Each row is a point on a tangle of strands that fork, close into loops and nearly touch. The rows are in no order.
(in the rows, 128 means zero)
Two points are linked if the straight distance between their rows is under 160. Some points are linked to none.
Mevav: [134 144 109 163 124 117 159 142  79  90 129 171 115 154 156 163 106 158
  63 118 120 121 119  63 135 119  85 129 152 124 139 154  98  92 169 128
 127]
dugir: [167 143 173  89 120 125  99  99 142 131 130  72  95 130 127 117 184  85
 106 152  97  95 112 132  91 192 161  70 147 129 140 112 124 130 170 131
 161]
vif: [122 122 168 110 107 134  88 160  63 134 136 157 119 144 140 147  97 146
 137 135 157 132  94 138 162  55 153 130  60 126  92  91 132 183 140 142
 138]
kat: [ 91 139  79 169 155 146 154 138 136 157  94 103 131  67 137 128 130  94
 114  71 125 117 148 114 170 186  74 164 103 136 112 108 127 137  89  96
  78]
rikep: [105 152  83 134 143 122 120  94 165 126  82 109  93 144 119 135  98  18
 118  76  63 137 124 134 175 120 148 123 170 158  96 133  81 154 117  73
 156]
tugov: [152 114 151 143 135 155 146 129 161 173 136  97 157  74 135 111 134 162
  72 107 114  98 171 116 126 146 115 171 104  91 108 167 163 152  39  96
  81]
rap: [139  67 152 128 133 141  96  83 132 152 166 111 136 138 124 118 125  89
 189 177 124  89 153 146 133 144 123 138 112 121 160 145 141  93 147  73
 168]
Dofam: [100 128 123  75 119 104  46  80 106 168 124 121 144 127 133 103 149 187
 161 143 152 120 150 136  75 130 112 118 112 153 172  61 157 138 130 150
 151]
pinak: [ 62 157  85 124 118 129  52  87 152 135 123 126 157 138  93 120 139 132
 169 106 136 176 157 156 115 142 169  74 126 167 123 131 127 165 122 200
 141]
Rerid: [119 114 174 109 135 181  96 156 112 142 148 113 147 136 114 104 169 146
 161 106 142 158 141 133 145 144 182 128 130 115 108 123 173 132  76 185
 102]
Niv: [137  84 131 148 102 147 120 108 161 140 134 101 160  58 152 136 130 163
  93  92  94 110 167 113 163 202  91 130 117  71 142 166 177 107  85 125
 110]
Lebup: [137 158 145 129 110 180 134  88 172 151 124 107  84 109 142  99 135 105
 125  39 154 125 114 116 139 175 119 147 149  81 165 126 125  53 135  80
 144]
bado: [104 102  95 126 141 104 143 128 175  61 113 162 146 115 127 171  71 108
 120 166  86 138 125 157 152 103 141 126 132 138 108 161 112 127 157 170
 146]
Viri: [147  96 177 105 126 131 130 109 140 144 163 113  64 157 162 130 166  88
 146 145  94 123 103 175 119  84 178 161 146 124 144 140 109 131 177 120
 174]
getu: [137 140 110 176 120 148 162 193 127 110 141 143 119 110 142 141 131 137
 157 110 164 156  99 106 162 176  95  96 132 116 154 143 126  74 151 167
 113]
nes: [109 157  69 167 134  77 154  85 161 121 122 169 114 142 145 142 125  90
 121  74  81 168 124 142 127 102 122 142 176 135 146 150  86 130 173 134
 147]
geguf: [121 125 169 114 124 111 111  94 158 161 146 137  83 137 163 128 156 139
 171  98 121 140 107 195 102  64 174 199 171 116 144 109 144 147 167 127
 155]
bab: [134  48 146 157 125 123 152 171 136  96 129 128 151  80 162 139 136 108
 144 194  68 114 127 170 152 171 146 140 155 109 118 159 119 110 136 138
 129]
gise: [158 140 146 135 117 183 145  85 171 145 141 147  54 110 160  87 147  89
 119  68 127 138  91 117 116 134 146 160  95 135 167  95  89  72 172  96
 154]
tidu: [159 148 130 115  85 105  98 121 179  98 127 104 121 127 120 120 133 112
 115 159 106  95 125 147 114 191 165  51 126 111 104 144  99 118 150 122
 135]
fudes: [135 100 150 105 122 165 126 117 152 100 135 122  70 116 120 155  50 117
 144  95 103 152  93 161 173 115 180 131  91 113 157 117 156 113 168 134
 165]
Rogu: [112 111 178 129 114 106  82 146  86 151  98 144 164 109 221 135 202 129
 146 193 130  96 105 136 110 108 129 168 152 109  76 121 123 155 117 124
 102]
Daz: [115 145 134 129  83  97 106 177 158 126  97 106 101 105 146 138 150 136
 150 136 170 132 110 186 128 164  98  95 144 105 112 123 149 137 149 159
  98]
Pup: [141 121 134 123 167 130 163 168  72 173 175 144 135 129 114 118 110 168
 196 121 177 140  95 137 174 122 133 123 111 171 197  68 170 149 129 141
 166]
Gek: [151 115 151 120 127 161 121 135 125  66 111 109 136 160  90 126 131  68
  96 158 113 120 145  85 151 144 153 111 126  97  78 148  88 120 120 123
 113]
lomu: [113 135 140 162 119 107 103  95 151 135 134 148 138 111 189 105 193 111
 111  92  80 128 144 110 114 181 128 112 150  98 139 147 103 109 172 169
 117]
famo: [128  64 118 179 136 156 152 128 154  93 138 149 126 121 168 157 153 117
 114 142  43 146 139 116 145 163 146 134 186 124 146 185  93  85 152 165
 141]
vuka: [126 123 123 107 122 121 128 105 140 111 106 111 119  90 153 143 106 128
 130 127 120  97 133 133 112 147  60 131 144 111 176 117 178  79 159 129
 161]
kiso: [ 82 131  91 176 155 143 106 117 164 137 107 135 137  95 126 105 105  63
 166  97 128 134 157 131 147 149 117 166 108 138  95 116  96 113  98  91
  91]
Lefi: [123 101 142 138 110 149 112  97 160 112 122 120 160  85 156  95 154 119
 108 107  99 105 163  90  97 201 101 136 140  85 125 163 146  65 113 139
 115]
pedi: [ 77 133 119 116 153 152 110 111  63 103  92 129 173 118 142 127 167 114
  94 119 129 119 180  78 126 144  84 125 123 129  98 116 132 125 137 175
  96]
Vitam: [ 95 133 128 146 149 117  98 144  81 122 107 127 137 174 137 146 154  62
 140 173 127 153 143 163 159  97 157 111 155 136  73 134  47 167 148 126
 139]
Vikup: [149 104 133 149 116 126 150 206  90 139 148 163 142 131 146 138 102 153
 187 175 167 125  98 142 149 100 112 137  96 109 107 140 149 142 100 137
  91]
vuru: [114 122 152  98  94 107  49  91 140 186 142 127 120 145 156 119 181 184
 160 139 138 128 137 176  75  92 152 152 165 132 144 106 135 172 132 129
 142]
gafo: [136 144 136 148  95 151 128 115 188 169 164 122 107 159 101  95  97 149
 151  74 166 157 153 138 129 129 152 145 135  95  97 168 145  75  96  99
 107]
kuziz: [147 138  81 156 122 183 144 105 119 121 138 142  84 142 127 150 116  99
 104  67  88 154 103  63 169 196 137  82 146 144 169 150  97  74 150 116
 171]
Bev: [138 131 176 106 122 167 132 139 138 129 140 108  72 116 113 117 115 130
 150  73 158 154  77 138 168 151 160 113 103 128 171  90 167 109 148 152
 164]
san: [151 150 168  97 101 151 114 153  55 134 138 140 122 159 135 134 125 148
 116 148 179 100  94  88 132  90  98 120  77 108  96  98 163 158 126 111
 113]
gep: [144  92 158 140 133 156 132 169  92 166 169 117 170 159 123 120 151 153
 146 150 121 123 161 105 156 142 151 130 152 121 101 163 159 144  64 128
  91]
kife: [150 166 129 124 155 129 214 163 118 180 143 104 118 129  95 111 102 157
 128  90 160 106 127 136 124 104 142 180 121 143 153 105 138 153  57  73
 103]
rugap: [132 148 155  74 134 179 156 161 123 149 124 126 135 106  96 102 193 182
 111  97 183 135 115 121 123 157 145 139 130 118 129  85 174 134  59 190
  88]
fibu: [186 117 151 134 124 173 148 126 123 151 136 105 143  98 119  95 137 139
 111 127 159  76 149 111 128 130  92 174 102  95 155 159 151 118  72  42
 119]
fur: [ 95 177 104 126 135  77 120 123 168 108  99 147 148 109 124 131 140 167
  84 100 111 156 154 132 109 104 143 106 148 144  99 132 153 194 124 200
 112]
rema: [128 130 104 159 104 127  93 158 139 134 141 173 175 124 120 129 140 131
 158 183 136 153 121 130 144 143 168  72  98 142 126 153  96 165 119 187
 112]
sisuf: [123  93 173  82 154 155 128 130  81  76 126 153 144 174 125 135 150 124
 118 177 141 119 131  79  94  61 108 180 154 115  89 131 135  83 124 133
 136]
gakog: [117 103 153  98 158 123  77  96  83 156 142 159 153 111 157 111 182 117
 140 172 106 135 115 143  98 106 172 115  98 168 136  97 100 183 167 169
 158]
bame: [131  89 132 128 133 147 121 121 129 108 113 113  81 106 141 176  64  67
 116 119  76 119 103 149 197 148 134 157  96 107 138 122 107 132 163  79
 161]
torel: [145 131 124 106  94 106  38  66 111 135  99  91 139 173 118 140 173 110
 153 203 139 117 125 158  73 117 143  77 132 156  98 111  56 144 158  99
 124]
livo: [151 107 122 138  98 114  81 116 106  81 107 155 170 129 119 124 131 135
 125 224 138  99 139 126  74 115 141 126  76 120  83 112  49 122 132 112
 100]
defu: [ 96 148  88 112 137 104  88  85 203 111 126 124 138 108 112 122 172  85
 142 118  93 163 139 159 125 153 185  48 171 171 134 143 125 176 137 206
 154]
Vivi: [123 142  98 128 149 125 138  91 106 108 135 161 131 119 106 114  52 138
  83  98  97 124 148  83 145  86 111 135  80 171 160 100 124 149 153 126
 147]
todo: [ 96 126  96  97 127 126  42  62 137 157 121 105 150 161  99 118 154 162
 192 128 149 172 133 149  68 117 153  95 138 187 163  94 111 130 135 175
 154]
Sek: [164 128 130 152 100  67 150 167 203 167 148 135 127  75 144 129 101 203
  95 147 125 116 128 165 112 114 131 142 116 106 150 131 170 169  72 115
 100]
kupov: [132 126 111 131 127 166 168 116  95 120 148 133 168 163 112 113 118 180
  79  97 138 129 172  64 100 125  63 137 121 101 104 169 147  85  82 154
  88]
nomor: [143  99 160 109 124 163  99  77 144 144 133 120  84 121 146 104 148  45
 160 135 125 118 107 131 118 147 117 123  87 115 158 118 112  82 194  86
 160]
Sos: [123 137 107 125 157 174 160  96 117 126 143 173 134 133 136 106 101 141
 122  83 176 124 129  65 114 107  82 192 103 136 180 101 109  40 143  86
 137]
Rezul: [120 137 170 120 115 138  71 121 138 118 116 155 139 100 176  93 200 122
 107 133 139 115 123 102  79 177 142 104 125 113 122 102 115 120 167 193
 109]
limu: [114  83 165  80 155 158 143 141  84  95 113 128 168 126 130 139 132 159
 125 179 144  95 138 131  85  52  96 207 138 113 120 116 190 116  77 116
 128]
bes: [127 127 102 156 148 117 117 130 141 130 156 155 167 122 100 107 109 106
 156 157 116 125 148 116 126 150 139 103  97 179 156 125  94 145 141 148
 142]
dipe: [ 84 129  28 159 143 117 135  68 149 105  88 151 100 137 132 159  80  77
 104  71  58 164 135 124 168 110 110 144 174 157 123 144  90 116 146  89
 171]
gove: [111 150 167 126 157 169 146 135  73 113 128 137  97 130 136 115 113 125
  73  56 131 158 120  81 155  80 167 173  90 153 109  91 108 168 116 116
 120]
bup: [ 96 136 102 189 122  75 141 135  79 151 119  97 142 140 147 152 151 117
 118 136 113 117 151 131 168 162  81 110 183 126  96 171 108 144 138 116
 103]
komu: [131 133 141 126  96 126 132 134 130 149 156 137 115 155 146 137  98 213
 101  96 132 153 129 150 137  88 139 163 159  97 127 152 173 120 124 183
 114]
rone: [135 135 100 169  94  78  78 126 201 141 136 156 167 122 122 114 163 154
 141 141 114 148 143 155  94 154 163  84 138 132 102 161  99 158 105 168
  87]
motus: [144 119 101 104 112 137 106  90 225 104 120 137  95 112 131 100 106  62
 125 104  86 116 112 134 131 158 166 102 126 131  91 142 115 119 147 126
 132]
tulu: [181 101 133 147  81  69 134 135 188 139 157 113 163 121 134 148  80 202
  95 188  93 106 156 166 125 131 145 113 126  76 102 177 160 132  88 108
 109]
Gaz: [104 113  99 124 163 187 167 124 150 131 125  99 125 128  65 132  90 112
 176  66 130 139 150 123 182 164 133 147 114 124 140 131 165  77  81 101
 120]
zem: [116 148 159 100 139 108 118  90  60 115 114 141 122 188 124 117 143 118
  71 125 116 141 132  96 127  59 173 104 141 174 108 104 106 186 168 157
 184]
zon: [138 109 175 119 111 163 140 137  82  99 131 144 158 151 151 138 165 170
  67 142 145 115 145  75  95 103  96 159 143  90  74 153 158  99  97 162
  87]
zanoz: [125 172 118 144 112  79  87 110  92 133 118 110 138 163 129 136 186 105
 145 179 136 137 127 152 111 132 152  75 182 137  77 148  62 161 177 130
 129]
lesud: [112  73 113 168 141 119 163 164 140  98 118 103 163 101 112 160 104 108
 119 145  65 138 150 143 179 168 140 130 160 113  89 180 113 126  85 132
 104]
pomi: [129 159  94 169 113 103 150 148 159 152 115  94  82 124 119 131 109  89
 145 101 141 124  99 149 150 167  89 126 169 119 133 149 128 113 131  64
 117]
kizu: [135 124 170 124 126 140 123 141  81 117 116  99 116 173 121 119 141  87
  75 126 102 113 150 112 150 115 157 146 130 101  60 135  94 168  84  80
 100]
bufot: [ 93  95 115 113 179 155 113 142 139  82 104 129 119 136  84 141 104  36
 184 150 134 161 126 124 170 126 120 140  85 159 144 120  83 110 151 116
 152]
kaga: [134 133 120  81 149 127 108 102 137 118 115  95 114 112 109 115 149  60
 152 134 103 132 121 114 136 186 129  59 129 175 159 127 124 116 174 160
 178]
golo: [112 142  95 132 125  92 180 150 131  90  86 105  98 131 115 176  59 123
  56 135  78 103 120 140 130  97 105 154 136 128  97 146 139 150  98  82
 106]
zaz: [150 148 143 111 117 127 126  98 154 130 153 128 104 137 115  96 160 111
 125 135 110 159  93 144 105  98 206  75  94 218 175 111 117 197 162 161
 187]
pala: [132 165 135 126  75 151  81 113 153 145 122 113 103 160  90 118 122 124
 143 107 179 131 128 133  81 137 112 111 113 107  97 133 134  98 117 110
 109]
Kuva: [123 171 137 137 149 134 182 188 158 131 101 114 126 112 121 121 173 136
 106  96 156 156 117 132 116 139 135 141 177 122  98 117 146 130  82 169
  82]
fef: [110 105 156  93 151 141  93 166  99 110 108 142 106  85 152 145 115  91
 153 142 134 150  91 150 166  98 148 115  38 126 135  72 132 157 180 144
 152]
pina: [134 129 140 136 144 107 149 135 141 193 204 163 119 103 154  87 135 176
 179 111 163 145 119 154 139 130 153 156 124 164 200  94 123 123 146 153
 144]
dupiv: [131 159  85 162 103  32 127 101 170 114 133 163 127 110 149 152 135 111
 137 132  72 140 136 193 118 120 137 124 139 121 115 165  93 175 187 123
 131]
fizel: [105 172 109 110 110 147 124 132 146 129  84  96 102 136  75 141  94 106
 113 119 172 110 131 147  76 116  92 143  97 112  76 113 141 137  88  89
  85]
Paro: [149  92 147 113  87 127 122 108 177 131 172 120 122 147 132 124  99 171
 143 153 113 113 145 156  89 125 129 141 152  94 164 178 193  70 122 110
 167]
zazu: [163 108 164  87 133 177 100 158 125  68 106 124 154 154  61 138 156 108
 136 196 129 127 112  88 116 136 178  82  95 115 110 102 122 129 126 154
 131]
gov: [136 162 105 169 141 119 153 117 113 177 170 130 113 162 105 101 112 135
 125  68 125 142 143  77 152 132 144 113 142 168 153 138 112 144 105 108
 126]
bezer: [119 126 158 134 115 109  99 177 125 106 101 171 154  80 196 122 198 146
 125 179 143 113 103 131  83 130 104 140 133 120 117 101 126 156 140 177
 104]
nas: [133 164 142  85 139 141 148 172 126 152 123 113 119  96 102 106 155 160
 155 125 207 108  95 154 114 164 122 145 107 124 169  62 172 132  98 126
 116]
ser: [173 137 192  96 105 120 125 127  71 128 169 136 149 178 176 129 165 166
  85 154 101 109 114 105 145 108 179 105 168 115  90 149 118 150 146 143
 147]
Meka: [131 104 126 119 118 136 118 130 150 184 131 113 185  83 133  93 175 200
 106 151 136 103 173 131  81 154 100 141 122 114 113 123 164 177  26 138
  74]
Sefav: [125 125 150  81 150 139 107 100  87 130 128  85  97 135 124 128 146 113
 140  86 127 150 108 111 149 148 120  67 129 131 171 107 169 104 192 152
 187]
vezoz: [144 155 146 112 112  84  94  87  73 129 150 154 156 202 142 130 163 193
  99 153 102 135 115 119  94  66 181  89 157 145  88 150  96 186 151 157
 159]
dukud: [132  81 135 123 152 184 122 103 153 118 179 138 145 152 100 116 107 122
 141 103  64 145 167 109 167 149 187 114 141 139 152 153 126  96 126 168
 143]
paga: [109 137 103 177 159 118 179 190  92 171 157 139 128 107 146 149 109 180
 162  87 155 169 124 160 202 120 126 174 143 147 155 121 136 153 109 154
  99]
fuv: [ 91 161 140 125 179 150 145 158 106  88  87 136  84 136 123 137 119  62
 104  88 147 164 100 121 153  76 151 169 125 157 106  92  83 150 127 129
 134]
beb: [130 134  69 169 165  96 170 130 116 148 163 154 173 110 123 116 113 156
 150 134 113 128 153  82 125 157  84 109 147 180 201 144 131 103 133 150
 146]
Peva: [143  90 119 125 172 176 193 201  86  88 137 158 144 132 111 168 102 177
 128 124 147 136 109  87 168 111  90 186 115 122 156 105 151 103 108 134
 108]
vizel: [118 147 115 150 156 111 154 131 137 106  83 124 115 117 151 148 121  93
  54 107  73 113 114  84 129 124 115 171 166 118 109 118  95 146 124  88
 108]
kirap: [121 120 171  78 179 120 106 129  94 144 111  90 107 153 119 113 159  65
 157 164 150 113 120 122 116  97 115 156 150 156 135 110 116 126 131  51
 164]
Gos: [ 94 143 131 140 150  86 114 122 112 159 104  99 119 138 118 132 118  47
 138 124  94 130 157 156 164 118 144 137 150 151 110 115  83 184 127  88
 141]
pufaf: [103 170  82 171 139  64 147 120  69 165 109 119 138 140 146 133 122 151
  97 111 132 107 170 115 127 105  53 151 166 150 102 142 127 172 117  89
  97]
Dunet: [118  78 146 112 140 194 117 118 191 101 137 122 140 133  93 126  91 117
 160 107 112 128 162 118 148 144 161 148 107  95 110 140 173  86  92 136
 117]
delo: [151  93 146 165  78  87 135 115 191 125 167 126 122 138 152 136 126 170
 116 145  83 132 140 172 110 123 139 137 164  68 112 210 141  89 140 124
 129]
finiz: [161  89 129 137 137 125 148 137 114 134 143 155 212  95 118  97 131 184
 108 190 101 100 169  82  88 134 121 134 100 129 137 119 159 156  63 142
  82]
renev: [114 136 102 133 143 163 169  90 135 159 156 140 158 135 116  94 110 170
 114  63 150 126 182  65  98 153  86 165 119 108 159 141 143  52  88 107
 107]
sodum: [100  96 128 124 109 121  81 116 160 135 101  78 110  97 140 154  73  75
 142 110  96 104 141 193 189 168 131 121 101  87 104 128 152 129 119  80
 135]
tir: [120  52 150 148 115 132 136 191 126  98 124 134 151  84 138 149 117 136
 180 209 133 125 120 177 135 120 114 157 114  99 126 135 180 112  97 141
 125]
madu: [151 144 134 121 123 147 163 168 138 116 166 156 118 151 119 118 116 165
 167 127 177 151  98 112 101 138 126 108 142 126 166 141 148  72 143 174
 143]
nudu: [ 92  96 132 117 126 113  57 117 147 139 106  78 143 100 114 145 123  68
 184 156 114 128 152 195 157 173 145  89 108 123 115 123 131 154 140 129
 142]
Tov: [144 143 142 101 110 136 150 145 121 123 148 162 135 140 150 116 155 183
 158 162 211 112 101 140  64 102  96 149 153 120 163 109 169  67 133 148
 142]
sigu: [139 163 133 119 106 107 117  89 133 106 126 151  96 103 129 110  78 117
  57  87  99 105 111  99 133 112 147 100  48 166 137  92 107 173 172 114
 138]
Vafa: [149 151 144 110 121 134 125 111 198 119 136 153 107 129 124  87 158 110
 126 137 141 119 120 119  26 116 149 147 146 132 147 124 106  87 140 131
 124]
ren: [143 130  75 133 155  71 213 160 134  82  97 122 133 121  90 168  74 141
  77 176 101  95 123 108 126 106  65 132 159 179 142 153 131 138 111  93
 121]
silon: [176 105 179 103 114 142 136  91 136 131 129  99  68 131 154 129 172  61
 103 141  81 111 106 138 144 145 161 104 111 107 139 129  83 111 198 109
 168]
lebeg: [127 104 135  85  88 123  36 104  69 129  83  77 150 146 122 166 144 152
 155 180 163 100 123 144 126 146 106  79  69  90  94  76 146 157 140 115
 113]
suse: [159 172 126 154 135  88 182 138 155 167 141 112 106 134 143 102 158 144
 127 120 156 121 108 121 100 140  97 129 202 128 157 148 137 108 127  90
 118]
mabal: [112 158 101  76 116 144 132 133 124 152 113 107 132 108  81 140 103 194
 156 115 224 105 120 183 121 129  78 142  65 111 163  71 202 151 102 118
 107]
Goli: [161 136 181 111 111 136 138 159  83 127 138 105 109 162 124 130 125 143
  66 129  95 128 117 121 157 100 192 101 143 114  86 134 151 198 100 141
 131]
gomil: [127 161 108 115 159 154 208 127 158 158 113 104 129 121  80 108 109 127
 143  83 196 124 120 142 145 147 140 171 116 131 156 102 127  71  77  88
  87]
lepo: [150 149  90 131 111 125 126 117 203 127 125 112  63 114 118 119  90  42
 149  93 116 119  87 136 153 169 109  79 131 140 140 137 112  93 149  81
 143]
Riba: [147 122  94 158 148 132 161 136  75 163 161 116 136 126 117 141  90 153
 127 119 117 114 139  85 178 155 101 129 129 153 173 142 147 132 111  91
 128]
belez: [109 104  83 196 129 123 183 156 120 137  98  89 127 127 114 175 131 136
 104  90  99 160 144 124 177 165  96 122 184 128  90 188 116 129  97 129
 107]
Bibu: [123 197  77 115 104  88 127 108 187  93  98 152  90 110 106 140  69 120
  82  67 129 122  96 133 129  86 141  80 106 161 105 121 116 183 151 126
 153]
fuf: [128 107 130  66 175 101 110  89  87 138 125 116 115 151 137 122 163  91
 158 191 148 125 123 119  68  84  88 135 135 170 172 118 138  97 191 106
 185]
Zus: [155 150 113 154 149  57 186 169 194 162 141 137 125  87 135 114 142 163
 122 153 125 122 124 161  91 125 112 146 179 144 164 127 143 155  93 111
 114]
Bolo: [142 150  89 190 107  44 113 100 168 127 134 164 170 140 128 126 138 129
 126 145  94 133 166 144 110 125 137  99 127 113  78 184  57 155 139 104
 100]
tel: [127  91 125 153 128 171 184 200  45 105 151 147 150 164 126 163 126 158
 133 154 160 141 108 104 181 118  81 124 125 105 108 144 150 115 116 153
  93]
gulez: [165 135 139 127 114 101 135 127  65 105 139 141 127 162 188 152 102 147
  65 160 110  88 110  96 155 106 128 130 123 102 102 134  91 153 178 104
 146]
madab: [104 146  99 114 179 136 161 175 102 142 125 135 150 109  83 129 106 121
 188 123 178 126 133 133 167 115 113 131  52 168 159  56 141 155 129 130
 131]
kide: [141 132  67 157 125  81 202 139 114  96 110 130 121 127 117 171  97 158
  69 144  98 107 129  83 108 139  61 100 187 149 159 162 135  75 145 118
 150]
lusud: [ 92 136 120 137 133 157 124 128 161 118  98 138 100 134 112 120  64  85
 130 103 152 142 139 157 122  84 116 189 107  98  75 133 102 108  98  79
  95]
Begu: [144  96 118 182 107  96 164 128 168  83 157 186 148 142 161 132 128 150
 102 138  74 144 145 123 101 123 140 110 154  95 115 204  85  70 148 168
 121]
kip: [ 89 135 122 105 165 144 117 157 119  92  84 115 118 101  83 156  88  93
 170 101 163 150 104 156 170 118 108 123  65 133 127  84 143 128 153 150
 136]
Pov: [108 138 152 124 171 138 147 124 101  98 109 128  90 169 134 135 151  66
  94 102 101 163 105 113 153  73 165 142 169 173 143 119  64 169 162 138
 184]
fede: [ 97 137 107 116  95 148 129 139 124 146 114 110 136 100 107 139 108 171
 132 114 185 118 146 186 105 134  60 162  57  88  99 121 185 141  85 107
  66]
Nar: [117 144 118 132 118 197 133 102 101 134 133 125  89 145 120 126 110 121
 129  34 148 149 120  69 163 179 101 114 118  96 149 116 129  50 142 113
 148]
kopev: [105  94 151 124  96 115  73 118 151 131  99  77 150  94 136 133 159 116
 171 164 134 115 159 175 107 188 115 105 139  98 127 131 172 121 113 147
 118]
pevo: [108 174 108 106 103  95  83  94 145  75  81 138 113 150 100 154  84 125
 113 141 138 132 128 149  73  75 135  83 104 156 101 121 112 168 166 153
 160]
Gul: [126 152 111 173 156 115 169 182 144 154 178 178 147 125 144 112 128 159
 169 114 142 197 111 145 153 107 169 132 151 163 173 130 118 151 131 187
 123]
Nub: [111 140 146 123 158 174 137 106 154 116 137 119 116 136 101 102 132 106
 120  56  95 183 141 101 154 135 203 123 171 150 136 131 137 134 110 164
 138]
Zukoz: [149 155 153 119 143 139 155 170  83 199 174 117 137 153 124 104 152 160
 166 131 162 125 124 135 120 113 147 153 146 152 119 117 152 176  51 100
  99]
gizaz: [158 101 152 129 117 133 119 116 128 146 172 130 138 124 144 107  90 139
 138 163 136  92 147 128 113 109 126 156 104 106 156 147 154 119 108  80
 129]
tos: [178 141 187  92 105 143 111 154 101  98 109 143 133 149 117 114 162 136
  96 191 156  95  91  85  82 110 155  88 109 121 109  94 113 155 127 120
 120]
ver: [115  80 125  89 197 126 114 138 104 109 119 127 135 137 115 134 143  72
 196 187 150 161 102 138 120  97 107 126  91 144 176 107 120  84 193 124
 165]
kibi: [127 155 106 106  72 105  31  99 104 123  90 110 127 151  99 152  96 159
 141 143 164 124 119 147 111 108 133  54  63 131  99  93 110 166 152 153
 135]
dalu: [127 155 107 159 145 143 205 190 103 135 123 133 125 115 129 143 158 175
 110  88 191 147 103 114 142 178  80 140 157 125 129 133 145  88 109 163
  81]
Fufu: [131 109 131 162  71  85  90 126  74 119 119 153 183 121 175 134 168 169
 117 209 140  93 137 141 114 119 102 126 127  98  53 143  86 145 137 120
  88]
mam: [132 139 139 114 118  98 151 142  85 132 126 143 143 130 162 125 126 189
 142 190 171  83 102 134  70  59  75 183 156 134 139 120 169 122 116 104
 137]
mobon: [132 138  96 108 153 128 177 100  89 123 150 148 126 149 125 131  73 178
 109  95 132 115 153  65 105  95  85 161 118 149 199 104 152  86 153 127
 169]

A fork is a point with three links, a tip a point with one. Leave the first point through the second and follow the links. Name the first fork or tip that comes.
Vivi / mobon | rugap
gov / Riba | torel
kupov / renev | lebeg
torel / zanoz | gov
dugir / kaga | Daz
Daz / kopev | dugir
rugap / Rerid | Nub

A piece is two or more points that can be reached from each other along the links. Count, over all rows, the pieces, the separate loops (a circle has one, a figure eight two, a Y none), the forks (points with three links) and the tips (points with one).
pieces | 4
loops | 1
forks | 11
tips | 17

Name the points in between on the shortest way along the links from the first point to the second, in order.
Rerid / kupov | rugap > Kuva > dalu > getu > madu > Tov > mam > limu > sisuf > zon
san / fuv | tos > zazu > Gek > kizu > Goli > ser > vezoz > zem > Pov
nomor / Peva | rap > gizaz > Paro > delo > Begu > famo > bab > tir > Vikup > tel
Vivi / Nub | mobon > Sos > renev > kupov > zon > sisuf > limu > mam > Tov > madu > getu > dalu > Kuva > rugap > Rerid > gep > Zukoz > kife > gomil > Gaz > Dunet > dukud
bame / Rogu | fudes > Bev > Sefav > kaga > dugir > silon > nomor > rap > gizaz > fibu > tugov > Niv > Lefi > lomu > Rezul > bezer
beb / Gos | bes > rema > rone > Bolo > dupiv > nes > dipe > rikep
